Points, in no order, along strands that fork and pass close to each other.
In the rows, zero is written as 100.
Points whose rows are less than 92.9 apart are linked; no others are. Some points are linked to none.
Z_868: [103 108 117 108  82  96 109  81  81 108  86  83 108 120  87 114  98 101
 102  91  92 104 143 104  92  76  91 110 108  97 102  97  91  99 119 104
 105  82 111  96 107  67 107 101 106 100 136  87  95 111 118 105  99 124
 100 117  90  94 103 125  89  94 117 106]
Z_464: [ 81 102  74  90 106 100 110  92 108  93 120 111  83  81 101  79 112 111
 106 127 127 107  68  82 111 110 116  82 101 102  96 104  93 113  87  77
  77 103  85  85  97 145 109 116 104  94  85 115 104  75 101  95 119  92
  85  71 102  94  99  77 100  89 104 106]
Z_524: [100  87  88 103 104  97 122  81 112 112 107 107  68 107  89  90 105 106
 109 107 114 116  84  76 109 123 109  90 134  90  71 111  97 105  78 104
  88 109  94  91  90 139 120  99  92 116  82  92 125  88 102  69  79  80
  83  74  92 105  89  95 129 116 109 119]
Z_981: [ 84  95 104  99  99  78  89  69 106 126  96 115 104 125  82  99  94  94
 120 107 116 106  95  60 101 126 108 116 126  77  95 124 108  85  81 117
 107  96 108 103 100 108 115  85  89 117 116  85 104  98 103  65  68  91
  95  72  84 110  77 103 118 117 119 110]
Z_155: [ 94  88 106 109  92  89 123  78 113 119 114  98  80 122  86 100  90 115
 113  98 108 113 111  70 105 114 104  90 139  89  80  99  95 108  95 114
  93 107 104  86  96 122 113 104  91 123  85  86 128 115 108  64  78  99
  77  97  98 100  89 121 130 115 120 124]
Z_387: [ 79 112 103  96 100  76  86  89 105  96 107  80  92 135 105 123 113 122
 121 107 100 108  96  92 106  79  94  93 120 102  87 130 105  81  98 108
 121  91  96 109  95  86 122 134 102  97 132  80  80  98 117  97  91  94
  77 111  74 122  82  93 107  90 111  88]
Z_592: [107 108  83  98 121 118  69 134  94  88  90 111 135  59 117  83 115  81
  71 113  92 104 109 134  90  84 121  83  56 111 110  95  95 113 110  78
  79  91 107 109 104 110  75  68 112  80  94 135  88  92  92 137 136 100
 120  90 109  70 131  93  74  95  59 124]
Z_475: [122  93 113 118  77 117 118  94  86 105  80  99 103 100  90 100  96  89
  86  82  88  91 127 104  97 106  95 113  97  88 121  65  99  95 111 103
  89  98 110  96 101  84  86  73  97 110 106  95 113 115 103 103  91 122
 124 107 101  82 114 123  95  94 110  94]
Z_509: [111 113 114 112  70 104 117 100  75 102  86  85 111 118  93 104 111 110
  88  93  89 107 133 124  88  65  98  93 103 102  94  78  87 107 130  89
  83  85 110  99 114  73  94 105 112  88 140  96  82  97 117 116 118 141
 105 119  97  79 120 119  85  74 105  97]
Z_915: [ 93 115  86  93 124 108  71 129  90  93  95 107 129  77 109  87 107  84
  86 110  87 119 121 133  78  63 111  86  73 110 102 114  90 125 120  79
  78  94 113 104 102  93  92  87 122  76 114 135  89  96  95 136 130  95
 108 100 109  86 124 100  79  92  66 130]
Z_102: [115 105 100 110  96 117 109 108  88  86  83 106 108  82 107  97 111  89
  86  96  98  87 102 118 102 106  95 109  72 105 115  74  98 100 103  97
  93 100  97 114  97  92  83  69 101  93  96 110  90  91  96 121 106 114
 118 100 112  82 116  86  87  88  85  79]
Z_850: [ 91 103 109  80 108 101  83  97  91  97  96 105 119  86  85  83  69  90
 120 119 102 107 115  90  81 103 110 124  94 112 114  91  84 132 104 101
 105 108  91  74 102  90 103 109  95 106  92 115 105 113  96 104  95  91
 115  94 126  99 104 121  89 116 104 122]
Z_232: [ 98 107 100  65  92 104  86  89 102  82  81 109 117  72 102  84  93  91
 120 131 128  94  76  77 102 142 120 141  69 109 104 103  88 107  88 116
 109 103  79  86 105 108 100  92  72  91 100 103  78  83 101  93  98  91
 114  75 115 103  90  92  95 116 105  88]
Z_824: [ 97 115 126 102  77  91  93  87 100 100  90  72  97 128 105 131 112 111
 110 102 100  86  97 101 114  86  92 116 105  96  92 125 105  60 107 115
 135  86 106 112  98  70 107 107  87 105 139  64  62 111 124  98  90 111
  99 104  75 101  83 114  88  98 121  58]
Z_76: [104 117  88 100  83 126 117  98  90  68 110  97 101  76 105  92 119 103
  94 121 114 100  85 111 100  94 110  91  82 121  86  90  85 113 111  91
  94  95  81  95 113  94  85 105  99  75  92 101  72  77 105 117 137 129
 106  83 117  73 123  86  78  87  62  88]
Z_842: [106  90 103 111 123 100  89 118 129 110 115  88  92 124 108 116  88  97
 102  70  87  80  74 108 117 109  81  70 112  87  96  93 128  67  86 109
 123 107 100 120 100  97  89 112 103 112  83  98 124 111  77  83  76  78
  98 113  95 128  86 103 123 116 108  81]
Z_190: [ 94  97  76 112 118 104  74 130 114  85 115 122 126  48 130  79 120 101
  66 110 102  91  83 119 108  97 118  70  62 110 123  95 107 105  98  61
  84  90  91 113  97 138  84  85 123  80  71 136  92  74  80 131 154 103
  96  87 108  78 105  61  75  82  73  96]
Z_7: [ 97 103 120 112 111  98  87 113 125 113 119  75  88 128 107 123  86 111
 104  78  85  82  84 111 111  97  83  78 122 102  92  99 120  72 106 110
 137 102  95 111  98  70  83 143 103 108  86  90 109 131  82  98  87  72
  94 123 111 122  97 124 110 119 125  83]
Z_474: [122 101 101 107  90 116 132  96 106  92 120  88  73 108 100 104 103 112
 110  92  97  98  80  98 108 106  91  95 114 102  77  83 100 106  91 112
 108 113  88  93  90  99  90 116  88 107  71  83 105 110 102  95  93  94
 102  99 111  96 105 105 117  97  92  88]
Z_55: [103  93 111  92  90  95  80 119  96  99 108 108 136  95 106  81  79 113
 106 105  87  97  90 104  85 102 109 101  93 119 127  65  89 124 115  89
  99 115  85  82 104  89  75 114 109  92  80 124  91 117  85 124 117 105
 122 114 144  88 113 126  86  96 101 104]
Z_192: [ 92 100 100 102 123  96  94 100  89 111  89 104 103  89  86  92  81  71
  98  95  85 114 137 107  74  80 101  94 102 102 108 101  88 119 106  93
  95  93 112  93 101  86 107  88 113 103  91 118 126 117  99 103  99  90
 105 111  93 104 109 124 103 123  92 144]
Z_659: [112 114  89 100  94 119  95 119 107  63 108 105 114  72 120  94 115  99
  93 114 108  93  79 119 107 100 101  94  66 128  83  97  95 112 104  91
 108 102  79 100 101  94  78  99 101  77  72 112  67  79  86 127 145 106
 109  87 130  90 120  74  81  89  47  83]
Z_244: [ 82 103  74 103 108 108  94 110 105  87 126 116 118  64 115  75 114 109
  83 122 110 100  79 101 104  92 119  65  82 111 117  88  90 112 108  59
  76  96  79  94 106 131  87 108 122  80  76 135  95  79  95 122 155 116
  94  83 112  77 115  76  85  78  83 106]
Z_133: [133 101 110 115  87 129 114 110  88  89  95  98 103  90 100  98 101  94
  96  97  79 104 105 125  95  85 102 102  95 116  85  69  92 114 115  99
  96 108  95  91  98  77  72 101  92  97  77  96  92 112  95 124 112 111
 126 102 121  80 132 119  86  95  65  99]
Z_215: [104  80 102  82  70  93 103  64 103 105  88 125 111  96 103  87 108 102
 102 110 130  84  60  68 107 162 110 134  92  86 109  89  91  82  84 114
  92 100  97  98 105 126 100  74  75  95 106  86  83  91  97  72  81 111
 119  67 108  90  77  87 106 106 129  72]
Z_958: [104 108 126  93  94 101  85  85  93 104  77  84 122 102  80 108  75  77
 115 106  91  94 141  99  93  87 101 145  90  99 101 111  91 104 118 119
 121  94 112  81 115  49 116 100  79 113 125  88  99 121 108 109  84 102
 112  96 100 106 101 128  81 117 104 104]
Z_349: [127  84 116 116 111 128 116 120  88 107  89  96  88  81  93  92  87  66
  83  82  63 108 120 126  81  84 102  92 106  99  99  80 104 118 109 102
  91 111 105  93 101  76  73  88  96 113  57  98 131 137  89 104  97 100
 126 112 102  95 128 134 102 120  62 136]
Z_620: [120  91 109 117 113 116 126 117 112 106 120  83  76 109 104 114  94 102
 100  62  83  90  81 112 107  99  80  76 109  97  87  81 114  92  94 109
 113 108  94 108  95  93  78 116  98 112  65  90 124 120  88  91  87  87
 100 112 102 116 100 107 121 109  88  95]
Z_235: [103  90 128 104  69  83 111  61  95 124  94  99 106 116  78  99  74 108
 118 100 106 112 150  76  89  91 105 118 131  99  97  99  80 122 116 107
 102  97 119  65 112  85 117 123  92 114 108  81 105 127 112  78  95 119
  85 107 114  88  98 149  92 114 128 139]
Z_966: [ 73 112 102  91 126  86  56 126 107  96 102  96 135 108 115  98  83 108
 113 111  93 107 109 107  87  81  93 102  85 115 115 119  92 116 116  87
 106 103 105  98 105  79 108 131 117  83 112 131  94  99  97 124 113  78
  88 123 119 125  97  97  94  84 103 108]
Z_564: [105 121  69  96 126 116  98 119 105  79 110 109  70  66 111 101 124  95
  87 109 109 104  72 115 109  95  97  99  78 107  78 133 117 101  83  91
  99 105  94 106  85 122 107  99 110  88  90 108  95  61  93 109 122  77
  85  89  82 110 102  54 100  89  61  93]
Z_332: [121  97  94 116 107 127 124 113  83  96  86  98  85  82  98 109 114  87
  78  83  90  86 109 121 103  93  85 100  82  92 104  92 112  90  96 106
  89  96 110 129  96  94  90  63 101  96  94  98 107  96  98 109  93 108
 114 108  89  89 114  79  97  97  85  87]
Z_198: [ 99  92 122 112  71  89 127  67 103 120 106  88  84 120  86 109  90 119
 119 101 108 119 141  77 105  95 109  95 141 104  71 102  82 122 116 115
  94  98 112  74 100 102 115 118  86 117  95  77 110 122 122  72  96 115
  69 112 103  87  92 134 110 111 119 129]
Z_624: [125  96 100 117 106 129 133 103  74  99  82  96  75  89  84  97  98  73
  84  94  81 121 133 121  78  75 110  88 112 104  80  90  90 123 115  95
  75  98 107  91 102  94  86  86  97 108  75  93 131 121 101 107 109 111
 111 101  90  72 130 121  98 115  67 143]
Z_773: [ 72 103  95  74 105  78  91  73  80 109  93 106 120  95  85  91  94  88
 114 117 130 123 142  90  88  86 111 115  99  93 110 117  80 128 112  95
  89  82 100  86 112 106 115 108 115  90 144 112  96  93 115 100 113 114
  88  93  91 102 100 105  79 106 115 137]
Z_430: [ 89 118 120  99 124 103  73 106 113  99 100  73 103 103  93 112  78  91
 114 104  76  98 107 107  98  87  86 119  97 118  85 119 105 105 105 113
 136 101 104  94 106  54 113 123  82 109  92 100 109 122  99 117  84  68
 104 113 110 121  97 116  99 119  86 110]
Z_108: [ 99  96 120  94  94  89  85  81  82 118  75 102 127 103  74  95  68  76
 107  96  94 106 159 105  78  83 104 128  99  98 115 101  86 120 121 103
 103  87 115  74 115  59 114 101 101 107 125 106 103 123 103 102 101 105
 110 103 107 101 108 135  91 117 115 130]
Z_537: [ 91 105 108  90  77  86 123  73  80 101  93  87  96 111  88 112 114 105
 113 105 116 118 141  94 100  77  96 115 111  90  85 117  86 110 113 113
 104  82 104  90 110  94 117 103 100  98 143  75  81  97 129  97 103 133
  86  97  77  90  93 109  78  95 100 112]
Z_555: [ 97  98  94 111  95  82  91  89 112 113 107  94  86 145 102 118 107 113
 106  91  98  93  69  89 114 104  90  81 124  81  91 115 125  54  86 107
 113  99 106 125  95 105 108 103  98 108 118  75  92  98  99  75  77  96
  84  97  80 113  77  89 132 102 124  66]
Z_698: [ 75 109  95  81 119  85  60 114 108  94  91  99 124 119 111 105  88 108
 120 114 108  95  97  92 100 107 100 113  82 106 116 118 100  93 105  99
 109 100  97 107 101  91 110 116 113  88 123 117  89  90 101 108 100  91
  90 113 106 127  84  84  98  85 117  85]
Z_243: [126 101 121 118  62 113 109  85  98 106  77  96 109 115  95 115  94  94
  92  84  91  76 120  92 107 110  93 123  93  83 120  68 104  69 110 115
 105  95 112 105 101  70  88  84  90 111 118  75  96 119 107  95  82 126
 115 105  97  84 104 126  86  95 123  67]
Z_263: [102 120  83  85 129  94  66 112 125  92 101  99  84 100 110  99  95  99
 116 109  96 101  64  97 115 113  92 107 100 106  77 133 117  94  75 113
 119 113  90  97  91  99 118 114  93 108  95 101 100  74  87  96  91  56
  92  92  90 135  88  78 124 105  82  88]
Z_178: [ 90  94  81  87  95  88 105  83 111 102 103 115  86 105 102  83 112 115
 108 120 125 109  60  75 115 130 114  99 115  94  95 108  95  98  79  97
  82 105  91  92  95 142 114 104  96 102 101 100 102  75  97  80  96  90
  91  72  97 103  81  84 117  95 120  96]
Z_866: [124 107  99 104  96 133 132  95  94  85 100  90  60  89  92 106 112  91
 103  97 100 101  77 102 102 113  94 113 102 101  66 102 101 106  83 122
 110 112  91  90  87  97  99  97  77 113  68  73 107 103 103  92  92  86
 109  84  98  91 107  95 109 110  66  96]
Z_308: [ 91  89 105 107 124 106  92 111 101 116  89 105 104  83  85  97  74  65
  89  88  84  95 129  99  92 108 100 101 103  82 125  95 109 103  92 101
 101  98 114 104 104  88 101  70 102 116  77 119 138 119  90  88  76  82
 112 108  87 114  99 116 104 130  97 132]
Z_416: [114  80  86 114 124 114  97 133 111  97 117 111  97  67 119  87 109  87
  81  74 100  95  79 126 105 111  89  79  82 103 118  79 108 102  80  88
  95 106  92 111  82 131  82  85 106 105  50 121 118  95  76 118 109  83
 110 100 102 101 102  71 103  97  77 101]
Z_938: [129  77 106 120  82 119 125 101  74 110  68 106  85  84  83  83  95  73
  73  89  79 114 144 120  79  88 116  89 107  89 111  70  90 116 120  90
  68  97 119  89 109  99  83  69 101 112  81 101 129 123 100  96 106 120
 125 100  87  65 129 134 100 109  96 140]
Z_435: [ 82 116  75  93  93 107 112  96  98  79 121 102 101  74 108  82 113 109
 105 129 123 104  77  87 106  95 116  79  89 111  95 101  86 113 106  83
  85  98  76  90 109 123 100 121 106  76  96 111  80  69 108 102 142 115
  91  81 110  89 110  80  85  81  83  98]
Z_561: [106 100  82 103 124 121  98 127  99  92 128 108 105  68 116  84 107  93
  89 102  98 117  81 127  88  75 113  66  94 120  91  94  92 123 102  69
  79 105  88  93  92 125  71 107 110  98  53 121 107 104  86 126 137  90
 105  90 112  72 131  99  91  96  45 140]
Z_985: [ 97 115  91  82 111 115  88 100 103  79  95 109  97  70 101  84  96  87
 113 124 112 107  81  94 102 122 110 121  82 113  97 102  91 123  84 107
 107 108  85  87  96 111 103 100  90 102  77 110  99  87  93 104 102  78
 109  77 116 101 104  94  92 112  79 104]
Z_38: [109  77  86 117 124 105  68 146 124  94 121 124 126  56 131  79 108  88
  72  84 102 101  79 131 101 104 102  73  70 111 127  87 108 108  85  69
  87 101  96 115  80 141  74  84 116  97  46 130 106  90  70 136 138  82
 101 101 107  92 102  65  84  88  65 109]
Z_119: [ 96  83  82 111  93  94 146  99  91 111 114  99  69 117 104 122 122 124
  72  87 107 101 102 107 113  90  91  73 114  86  85 106 113  80 100  83
  74 102 109 125  99 137 104  86 106  97 114  99 113  86 112  88  94 127
  69 114  71 101  90  65 119  86 118  90]
Z_613: [109 119 121 105  68 106 109  92  91  90  86  77 105 120 109 122 111 116
 103  97  97  88 107 110 107  86  88 115  96 104  96  95  96  78 114 106
 118  88  98 111 105  69  97 111  97  97 143  70  63  97 122 109 103 122
 102 114  95  91  96 109  81  81 116  59]
Z_352: [ 91 103 110  72 101 102  88  82  94 104  87 114 117  90  87  84  84  86
 121 118 120 100 102  70  97 131 115 138  94 100 113 102  85 114  93 115
 103 105  90  77 100 106 104 100  83 106 104 102 103 105 103  85  83  94
 114  76 116  96  94 111  90 120 117 110]
Z_646: [102 113  78  96 119 104  82 131 113  75  95 115 111  73 123  99 119 101
  78 101 101  90  90 120 112 101  97 101  56 107 114 114 112  93  98  88
  99 104  97 128  95 116  92  79 116  75 103 123  80  65  91 120 128  98
  90 109 105 103  99  51  87  78  82  68]
Z_932: [ 65 104  96  80  98  71  89  94  87 103  98 104 130 113  99  98 100 111
 111 107 117 109 128  89  88  84 104 102  95 100 122 109  84 111 123  89
  87  84  98  94 117 100 113 117 126  82 147 121  86  90 112 105 117 121
  87 116  97 108 100  98  81  80 124 114]
Z_72: [ 81 113 104  85  79  73 114  85  91  91 103  81  87 116 104 114 126 127
 119 115 114 118 112  86 102  67  97 104 115  99  80 137  94 100 102 106
 111  86  99  99 106  97 127 124  97  91 144  74  73  89 131  94 103 118
  74 106  69 112  86  94  91  83  94  97]
Z_141: [104  99 109  95  98  91  77 108 119 105 100 100 111 126 107 113  87 107
 109  95  99  73  76  94 111 131  93 107  90  96 120  89 116  72  90 118
 127 112 101 116  97  90  92  99  92 109  96  96 101 117  86  97  83  84
 113 105 119 110  87 108 110 104 127  59]
Z_201: [120  69  85 113  99 122 136  92  95 106 106 109  66  73 108  94 121  92
  71 101 116  89  74 106 109 136 101  92  92  94 101  86  99  97  72  92
  90 110 104 104  91 146 108  74  84 118  63  94 121  86  87  93  87  91
 119  74  93  79 102  72 109 110 100  88]
Z_904: [ 97 108 127 102 107  99  83  99 122 105 122  70  84 118  97 109  87 112
 115  99  83  90  83  98 110  98  90 102 121 114  79 106 112  98 101 118
 137 105  93  93  97  68 106 149  86 112  86  85 103 126  93 106  81  64
  99 110 119 121  94 126 102 119 106  92]
Z_782: [ 79 110  96  89 120  91  91  88  86 103  97 100 105  93  84  97  94  84
 108 110 100 122 142 106  81  68 101 101 103 109  99 120  84 131 114  95
  94  85 106  87 104  89 125 107 114  94 116 111 108 102 106 112 111  99
  92 105  94 102 108 109  94 111  89 139]
Z_745: [102  83 107  97  75  91 105  60 109 121  91 124 104 113  89  83 102 100
 110 108 123 104  76  60 103 147 111 125 120  74 101 108  93  87  85 120
  95 108 105  99 103 132 102  77  80 113 109  73  95 100 105  57  72 103
 110  59 101  91  71 106 112 107 131  98]
Z_273: [103 113 108  99  83  91 107  80  94 102  88  86  86 112  93 125 118 102
 114 103 100 100  95  92 111  93  94 119 108  91  85 132 112  71  91 121
 125  88 105 108 100  82 114  85  85 110 134  59  71 101 121  84  82 113
 101  89  62 104  81 101 104 101  99  79]
Z_367: [110 104  97  95  84 108  96 107 107  70  96 111 115  87 121  98 109 105
  96 107 105  83  78 108 106 120  94 105  72 118 108  75  97 102 102  98
 111 104  79 103 100  97  85  93 100  78  83 113  78  82  89 115 122 109
 111  98 129  95 106  78  92  89  88  66]
Z_595: [ 81 120 122  90 115  87  68  96  98 104  86  76 122 110  90 115  79  89
 115 108  86  97 132 106  93  81  89 130  90 113  97 128  96 103 113 109
 133  88 112  97 113  48 125 106  89 108 122  99  95 116 111 121  87  85
  98 110  97 121  92 113  91 116 101 108]
Z_256: [109  93 127  95  73  85  88  72  74 118  84 102 125 112  81  89  65  96
 113 104  97 113 149 101  76  76 109 118 117 109 108  88  79 129 128  91
  97  99 114  59 122  70 112 129 100 102 124  95  97 122 109 100 109 118
 108 107 124  90 109 148  83 106 124 137]
Z_210: [105 105 105 109 109 100  90 118 107  99  93  95 113 114 110 115  97 103
  94  82  92  80  99 113 106 104  84  99  85  98 122  86 109  80 101 103
 108 100 103 121  99  82  86  90 109  97 102 106  99 107  98 109  91  97
 107 123 105 108  96  97 103  90 113  73]
Z_928: [120  83  84 113  80 115 149  90  96 102 110 105  63  95 106 108 124 113
  72  88 116  91  70 105 118 126  94  91 102  94  87  83 100  90  88  93
  80 108 103 108  96 133  99  80  84 106  78  90 103  85  99  95  98 114
 101  88  96  79  96  64 122  91 103  74]
Z_736: [ 81 111  83  98 118  93 103 120 101  84 118  96  96 104 110 107 112 112
  96 100  96 108 103 105  99  67  93  79  99 103 103 114 100 105 108  85
  89  99  97 110  93 106 101 121 128  80 118 119 100  83 106 111 117 102
  71 117  91 115 103  75 101  73  90 100]
Z_515: [132  87 120 120  66 104 112 103  77 113  79 111 105 101  86  88  83  92
  82  80  70 101 135 115  81  90 110  95 111  93 122  57  91 108 123  92
  78 103 112  85 108  83  78  91  98 111  96 102 115 123 102 103 104 126
 127 114 111  75 122 150 102  94 111 119]
Z_362: [ 88 105  99  79 115  81  64 101 124 103 108 103  96 122  98  84  80 102
 128 113  98 101  68  70 105 130 106 107 113 101  86 123 111  96  76 119
 116 112  91  90  98 102 119 112  91 119  93  98 109  90  87  87  74  54
  99  81 105 127  84 103 122 114 106  95]
Z_395: [119 105  97  90 110 119 112 102 107  80 110 106  73  73  95  87 100  90
 107 105  99 102  70  96 103 119 100 108  97 111  82  93 103 122  73 114
 108 120  82  85  87 116  94 105  80 113  51  97 109  97  91  96  93  73
 117  78 120  94 116  97 105 119  63 104]
Z_307: [101  93 111 101 123 109 101 115 107 105 102  98  91  80  89  89  77  77
 104  91  81  98 112  95  89 110  99 104 109  93 112  86 107 116  91 110
 111 114  95  88  93  99  96  96  93 122  61 109 134 128  83  90  81  75
 114 100 109 106 110 126 106 128  83 128]
Z_739: [ 85  97 103  86 112  85  78 104 113 110 110 103 111 122  95  91  76 111
 122 106 100  97  89  72  99 120 102 102 112 106 110 100 102 103  92 110
 112 108  91  87  95 101 108 121 105 107  91 111 115 111  89  96  81  75
  96 106 117 121  90 116 106 105 122 102]
Z_217: [ 80  93  93 101 122  73 101  94 100 117  95 109  98 115  87 119 103  93
  86  87  96  95 129  94 102  83  92  90 113  76 106 123 126  66  88 102
 101  83 122 141 104  98 116  69 115  96 136 102 111  95  99  81  72 108
  78 123  62 127  84  82 104 114 117 103]
Z_642: [ 90 101  84 111 102  97 117 119  88 100 113 100 100 103 107  98 111 111
  87  90  92 113 113 118  88  64  98  63 104 106  98  98  92 117 120  70
  69  94 102 106  97 108  91 107 125  82 104 122 102  96 109 116 130 114
  83 119  97  91 117  96 104  75  89 122]
Z_315: [114  85 123 102  61 104 106  77 102 109  93 107 110 112  93 100  86 106
 101  93 103  73  97  74 100 135 104 131 102  90 120  64  98  85 104 119
 104 107 104  88 100  91  88  95  83 109 105  75  97 125 101  86  81 121
 118  97 120  86  95 135  90 101 133  71]
Z_303: [102  76 101  96  79 105 115  69  89 107  83 123 103  76 100  94 114  91
  79 108 131  85  86  81 110 152 111 125  81  85 131  79  93  86  91  99
  83  96 103 106 102 136  98  59  84 103 109  90  95  86 106  87  86 121
 117  71  97  76  89  80  92 108 134  87]
Z_764: [ 88  96  87 108 133  88  91 122 112 107  96  98 101 110 106 114 104 101
  84  74  80  92 116 110  99  75  84  76 101  88 105 121 128  68  91  96
  95  86 121 144  98  97 103  85 123  86 122 114 113  94  98  93  82  97
  75 138  71 133  87  75 105 100 110  93]
Z_274: [112  61  87 111 112 119 123 117 102 110 117 106  80  68 113  83 104  91
  74  83 109 101  74 115 101 126 101  79 104  97 114  71 105 106  77  85
  90 114  95 101  86 149  95  85  98 123  43 107 136  98  79 103  98  85
 110  87  97  86 104  81 108 112  94 110]
Z_728: [109 110  68  93 128 106  80 121 112  93  99 114  68  83 113  99 112  90
  90 108 106  99  67 112 114 108  94 105  89  98  84 136 128  89  67 105
 105 113  99 109  89 121 120  90  98 100  96  98 100  60  83  93  95  66
  94  91  70 126  88  57 120 101  77  84]
Z_719: [109 104 102 121  81  98 126 115  76 106 101  85 100 118 103 104 113 121
  81  79  78 111 122 132  87  61  94  61 110 102  88  81  93 110 132  75
  71  90 108 104 107  82  81 105 118  85 116 108  93 101 116 118 124 128
  95 131 100  86 129 113 105  72  97 111]
Z_54: [115 104 108 110  76 112 120  81  96 104  90  97  92 110  93 120 108  96
  97  93 101  84 102  92 114 110  91 120 105  86 102  92 105  73  96 117
 107  99 110 110  96  89 100  75  87 108 118  68  88 106 112  86  78 118
 110  93  85  88  90 101 102  97 112  74]
Z_731: [ 77  92 100  97 112  73  96  78 102 122  99 111 103 122  83 113  94  92
 108  99 109 106 124  73 101 103 103 100 124  81  98 121 108  86  89 107
 102  86 111 111  98 106 119  84 109 106 124  95 114 100 106  76  77 104
  83 100  71 119  83 100 114 115 120 121]
Z_783: [ 93  87  82  95 119  96  92 111 114 103 110 116  93 104 107  94  97 103
 101  89 105  94  77  93 108 118  96  92 106  93 113  90 111  91  80  94
  96 110  97 106  88 125 107  90 113 105  86 117 121  90  85  98  88  80
  98  98  96 113  84  81 116  98 114  93]
Z_401: [104  84  90 116  82  85 125  82 103 119 107  99  74 135  97 116 114 118
  93  90 106 101  79  92 115 107  91  84 131  74  76 118 116  64  87 107
  90 104 115 126  99 129 107  83  84 110 114  69  94  91 106  62  75 117
  80  88  70 102  76  81 136 103 118  79]
Z_653: [ 97 111 103  76  68  92 106  73  95  87  87  95 108  92 106  98 120 109
 122 115 126 104  70  78 104 125 108 130  94 101  89 112  92  92  96 117
 106  92  87  94 113 100 104  98  83  84 134  77  54  80 120  80 105 122
 106  83  87  99  78  92  86  93 111  79]
Z_661: [ 92  96 122  88 109  82  67 110 117 118 111  97 112 129  95 101  69 114
 119 106  93  75  82  80 102 136 103 115 101  99 116  95 118  83  97 124
 130 109  98  99 102  86  98 119  90 116  91 103 106 131  80  94  73  70
 109 109 129 118  88 133 104 116 129  78]
Z_251: [ 63 108  84  82 111  91  78 113 100  86  98 109 128  93 111  93 101 109
 105 115 116 100 103  92  99  98 108 102  75 103 126 109  95 104 110  83
  88  97  93 104 110 110 103 104 122  75 132 128  84  76 103 113 121 111
  89 108 106 113  95  76  81  78 112  96]
Z_100: [ 99 108 104 105  81  95 106 103  95  91 102  92 109 125 109 113 109 122
  99  89 101  88  97 104 106  97  90  93  98 105 114  80  96  91 112  96
  99  98  94 108 100  89  92 113 115  90 122  98  84  99 109 110 106 119
  96 122 109  92 100  99  96  73 123  70]
Z_302: [ 87 117  93  96 126 104  71 130 101  84 108  92 125  93 109  96  99  99
 106 109  85 117 105 123  87  65  95  92  87 122  99 115  88 124 118  83
  99 104 105  95 100  83 101 119 115  78 100 130  87  98  97 133 122  84
  98 116 121 109 113  96  88  83  65 120]
Z_3: [ 77 104  89 100 119  76 108 113 101  96 110  97  94 116 102 115 115 114
  87  88  89 111 123 105  95  60  89  73 109  93  92 123 112  87 101  93
  88  88 108 131  91 103 111 110 129  79 134 109 107  91 109 100 100 106
  63 134  67 129  96  77 104  86 106 105]
Z_20: [107  97  80 109  85  99 138  90 100  97 118  95  67 117 104 113 125 127
  90  94 113 102  70  96 117 105  95  87 115  91  73 108 105  89  90  97
  84 106 101 109  93 130 105 101  92  99 105  84  94  81 109  79 100 112
  81  93  82  98  89  71 129  84 109  77]
Z_890: [ 97 109  95  94  98  79  76  97 118  94 108  89  90 141 116 117 110 127
 119 106 100  98  60  95 114  98  96  90 114 100  89 122 111  65  91 109
 123 102  92 111  92  98 111 134  99  99 122  81  75  93 101  88  99  90
  85 103  88 121  80  86 118  88 122  62]
Z_499: [114  92 118 111 104 113 116 104  95 107 105  91  86  92  83  94  74  89
 104  90  64 110 117 104  81  84 101  98 123 108  91  87 102 127 112 102
 105 113 100  80 103  80  87 117  91 116  63  93 125 136  91  97  89  92
 112 116 118  97 119 144 106 123  82 134]

A fork is a point with three links, a tip a point with one. Leave the first point through the second and follow the links. Name the first fork or tip that comes.
Z_217; Z_764 | Z_20
Z_235; Z_256 | Z_850
Z_915; Z_302 | Z_243
Z_192; Z_782 | Z_592
Z_395; Z_866 | Z_435
Z_890; Z_387 | Z_303
Z_273; Z_824 | Z_564
